Each row is a point on a landscape with many valleys, with its height.
From any point a ball rolls to the lowest of the 2 points nearest to it. It stops when none of these is lower. Distance is the straight distance between rows; heights are no part of it.
q927 (h 33.6): [-25  18  15   8  12 -12  28 -49 -34   5   1 -14 -12  11  26  10  10  34
   7  -2]
q18 (h 18.0): [-12  11  23   9  -3 -18 -13  16  21 -24   8  24  -4  37 -21  19   4   1
 -32   2]
q198 (h 18.9): [  2 -13 -32  -2   5  28 -17   3  28  -1  11  -6  -7 -19   5  -6   1   0
  16   4]
q594 (h 8.2): [ -8  10 -12   9  31  13  10 -44  -5  -7  16   7  12   0   0 -11   3  11
  19  -6]
q199 (h 23.4): [ -1   7  49 -11  -6 -16   7   0  -2   3   3 -11   7  20 -11   1  12  12
  -4  -8]
q620 (h 10.4): [ 21 -15  -4   0  15 -10   8   2  -2   1  -1  15  12 -16  -7 -16  -5 -31
  21 -11]
q966 (h 7.9): [ -3 -22 -28  22  -5   6 -25  26  26  -6  -6 -27  -7 -36  20  16  -5  -2
  -6  -8]
q735 (h 66.9): [ 14   8 -13  -5 -22  -7  15  24  -7  39   8 -13  -1  16  16   3   6   7
 -14  -4]
q823 (h 23.7): [ -4  -4  -8   6 -31  -9 -17  34  11 -20  -1   7 -20   7  -6  20   2  -3
 -11   6]
q879 (h 12.8): [-14  14  41  10  22  -5  15  -2   4   4  21  11  24  24 -17  -6 -10  -7
 -22  16]
q509 (h 62.6): [ 13 -21  -6  15  -3 -17  -6  35  13 -15 -12 -18 -11  -8   5   2  11  -9
  -9 -28]
q767 (h 28.5): [-23  15  28  11  27 -12  21 -42 -23  12  19  -6   4   4   3   8   6  23
   7 -10]
q919 (h 66.8): [ 16  21  17  19 -21  20  10   2   5  10  12  -6  -6  11  17  -7   6  11
 -18 -20]
q241 (h 61.9): [ 10 -25  -9   2  16   2 -10  14  23  -4 -13 -20   0 -20   9   1  16  -5
   5 -29]
q341 (h 16.2): [ 22  15  28   7  -2   6   7 -41 -10  14  18   6   8   2  17 -19 -17   2
  20  -5]
q485 (h 14.9): [ 21  14   4 -19   4   2   4 -31 -10  22 -11  -5  -8   6  26 -11  -3  14
  15 -19]
q800 (h 15.4): [ 10  -9 -16  37  -3 -28  -5  32  -2 -28   5   6 -14 -16  -1  -1 -33 -29
   4   1]
q240 (h 19.8): [  5 -20  11  -3  30 -20  -4  26   3 -20 -23   7  -4  -9 -18 -19 -17 -32
 -20   2]
q635 (h 17.9): [ -4  22   1  -6  -8  22   0   2  27   0  22  -4 -20  15   1   4  -2  16
  -1  -1]
q881 (h 59.1): [-11  -4 -13  -3 -38 -15   2  39  -6   3 -19  -7  -6  -2   9  42  17   3
 -32   0]
q654 (h 13.5): [ 12  -5  15 -10  19  -5   0 -28 -11 -16  -9  17  11   5 -15 -33  -1 -12
  19   4]
q39 (h 14.8): [  6 -10 -17  13   5   0   4  29   8  -7  10  13  -2  -9 -15 -16 -11 -31
  -3  16]
q269 (h 21.0): [ -6   2  26 -17  -1  -5  10 -18 -17   1 -10 -10  11  10 -10  -4  26  15
   9  -8]
q707 (h 8.9): [ -7  15  34   4  32   4   8 -24  -3   2  14  14  13   9 -14 -22 -17  -5
  -3  15]
q821 (h 63.3): [  0  24  38  27 -16   9  21  -6  -2  15  34  -2  12  14  12   3   1   6
 -14  -4]
q713 (h 18.4): [ 17 -14  21  -5  10 -30  -6  19   5 -10   0   9   0  10 -16 -23 -20 -30
   1  10]
q312 (h 70.5): [ 17 -10   7  14 -30  -9   6  33   6 -20   4   2  -7   6   1 -21  13 -20
   1   8]
q999 (h 17.8): [ -8  -7 -21  47  -3 -23 -16  40  -3 -28   7  25 -16   9  -3   5 -13 -18
 -12  19]
q987 (h 22.7): [ -7 -25 -24  -4   2  15 -18   3  -5  -1 -12  -5   4 -43 -15   7  -9 -11
  12  10]
q222 (h 69.2): [ 21   6  19  22 -34  -3   5  20  11 -11  13   2  -3  25   9 -10  14  -3
 -14  -7]
q42 (h 13.1): [ 23 -15 -11  18   0 -17  11  27   4 -10   8  10  -2 -23   4 -16 -24 -44
  19   0]
q907 (h 9.4): [  9 -12  -5 -15   8   1 -10 -41 -15 -27 -22  10   6  -1 -12 -23   9   6
  29  -3]
q739 (h 36.9): [-11   8 -28 -21  -6  -2   2 -39 -29   6 -13  -8  -2  16   6   4  10  36
  15   6]
q655 (h 31.3): [  5 -10 -33 -33  -6   6 -13  -9 -19  25 -34 -14 -13 -18  18   7  -4  12
  13   8]
q585 (h 60.0): [ -6 -12 -14  -9 -14 -12   5  36  -5  11 -22 -26  -8 -11  13  23  18   4
 -16  -9]
q873 (h 20.9): [ -5 -12  11   7  21 -22 -15  29   5 -14 -10  10  -2  11 -30   2 -10 -19
 -32  -3]
q440 (h 15.0): [-26 -12 -19  24  -6  10  -3  41   3 -28 -11   4   5 -31 -13  13 -14 -27
 -22  27]
q475 (h 71.8): [  4  -3 -10 -27  -1 -18  -1 -18 -27  32   5  -4  11   8  -3  -2  -2  10
  22  -2]
q878 (h 14.0): [ 13 -13 -33   3  -6  27 -23   8  31   8  -6 -23 -10 -21  36   0  -2   6
   2  -7]
q182 (h 21.5): [ -6  13  -8   0 -30  19 -13  18  31 -19   9  11 -19  18  -1  20   3   8
 -15   7]
q347 (h 3.6): [  4   2 -14   0  23  -3   3 -55 -11  -7   0  20  21   0   1 -10  -6   0
  27 -22]
q641 (h 71.4): [  8  -5  11   3  -7  11  11  10   3 -14   3   7   7   2 -10 -26  20  -9
   8   9]
q219 (h 27.2): [  4 -18 -35 -18  -7   4 -14   2  -5  10 -15 -14 -10 -42  14  12 -20  -5
  26  -1]
q977 (h 16.7): [ 15 -11  18 -16  22 -20  -4   0  -7   0   0  19  18  10 -14 -36 -23 -28
  10  23]
q92 (h 5.0): [ 29   6  23  -4  -9  -3   1 -16  -8  23   7  -2   9   4   6 -14 -12   3
   7 -19]
q384 (h 52.9): [-11  19   1  -2 -16  35  24 -10  -2   7   0 -10   1   7  27   5  33  23
  -7   5]
q558 (h 41.1): [ -9  28   6   9  14   6  22 -54 -30  15 -25 -13 -18   6  47   1   3  34
  -1   5]
q791 (h 34.4): [ -3   1 -39 -33   7   0  -7 -33 -16  19 -33 -14  -7   6  18   6   2  32
  11   2]
q302 (h 21.6): [ 15  -4 -21 -14  13   1  -6   1  21   2  11  -1 -13  -9   2  -8 -10  -6
  25 -12]
q675 (h 12.7): [-17 -12 -13  12  11  -2  -3  43   3 -20  -7  18  -3  -8 -17  -1 -20 -36
 -29  35]
q763 (h 56.1): [ -8  15  12  -9 -26  13  16  13   3   6   5  -1   7  14   6  21  26  10
 -21  -5]
q659 (h 17.7): [-14 -12  11 -10  11   8   2 -15  -4 -20 -18  -3  14  -1 -18 -10  36  11
   7  -1]
q972 (h 13.4): [ -9  14  -5   0  12  24   7 -16   7   3  23   2  -4   5  -4  -4   5  10
  16   3]
q67 (h 24.9): [  8  -8   0 -10 -21  -2 -12  20   5  -3  -4  -5 -21  -5  -8   1  -6  -1
   3  -1]
q624 (h 32.9): [ -4 -17 -22  -6  19 -13  -2   4   9  -9 -10   5   3 -49   9  20 -37 -32
  36  -9]
q756 (h 18.6): [ -4 -26 -14 -12   4  20 -28 -16  -1 -12 -23  -3   8 -28 -10  -3  12   5
  16   7]
q535 (h 20.1): [ -4  12  43   0 -17 -18 -14   6   6  -9   2   1  -4  29 -17  15   1  11
 -27 -11]
q950 (h 48.3): [-10  23  -5  -6   4  25  17 -34 -15  15 -16 -17  -5   6  29   2  20  38
   0   6]
q270 (h 68.0): [  9   4 -18   6 -18 -19   1  29   5  24  24  -8 -10  15   2  12  -5   5
  -6 -12]
q732 (h 18.8): [-30  16  25  -9  18  25  -6 -22  12  -7   4   4   2   0 -24  17   2  13
 -11   6]
q643 (h 58.6): [ -8  24  20  10 -13  13  26 -18 -20  34  19  -6  14  10  18  11  10  22
 -12   0]
q596 (h 63.6): [  6  27   2  -8  -5   0  26  -3 -19  50  -1 -12   5  23  23   4   6  20
 -13   7]
q633 (h 72.3): [ -6  -6   1  -6  24  19  12   0   0 -22  -8  15  12   3 -14 -34  18 -16
  -2  24]
q618 (h 69.1): [ 13   1  -9  -7  -2 -14  -2  10   1  31  34   2   5  11 -12   3 -25  -6
  12   1]
q343 (h 21.7): [  9   4   2 -25  -7  13 -14 -12   1   8 -10  -9 -17  -1  -1  -5  -1  15
   6  -8]
q363 (h 19.5): [  8   3  -6  27  -2 -17 -18  27  14 -17  16  24  -9  28 -14  -8 -19 -14
 -17  12]
q861 (h 11.8): [-11 -22 -20  25  -1   5 -17  31  16 -22  -9 -11  -1 -36  -6  14  -8 -18
 -12   5]
q608 (h 23.3): [-31  20  34  -1  13  10   7 -32  -7   6   5  -7   0  -2  -8  20  12  24
  -5  -8]
q496 (h 57.8): [ -6   9   2  -9 -44  -8   3  20  -5  12  -2  11  11  11   1  39  21   3
 -35  -1]
q104 (h 70.3): [  7   2  -1 -14  -8  -2  -4 -13 -14  27  26   6  10   9 -13  -9 -13   4
  20  15]
q809 (h 14.1): [-14 -14 -12 -14   2  14 -19 -35 -11 -21 -22  -9   8  -1 -11  -4  23  26
  16   3]
q538 (h 7.7): [ 14 -17 -15  -4  31   0  -2 -28  -1  -2 -11  22  19 -19  -4 -13   0 -22
  24 -29]
q757 (h 30.2): [  4 -12 -23 -13   2 -20  -5   9  -2  13  -5  -7  -9 -38  -1  19 -33 -17
  24 -13]
q345 (h 16.3): [ -7  22  35  22  -6   2  13   7  14 -10  28  26  19  32  -7   6  -6  -7
 -28  21]
q286 (h 61.0): [ -2 -19 -14  -2   0  11   5  17   7   4 -16 -23   8 -16  10   5  35   7
  -3 -15]
q991 (h 16.0): [-18  18  20  -2  13  12  -5   2  26 -14  11  12  -6  19 -26   6  -7   4
 -20  11]

For each start below, name the point where the ball stops.
q739 -> q809
q286 -> q991
q104 -> q643
q950 -> q991
q641 -> q643

Call two points neighbours if one is among the 2 nearest of the other. Go from one point of each pair to the other, from neighbour to neighbour, staying as low as possible. Name the highest point that can't be avoided.
q907, q707 -> q654
q675, q347 -> q39
q966, q347 -> q440
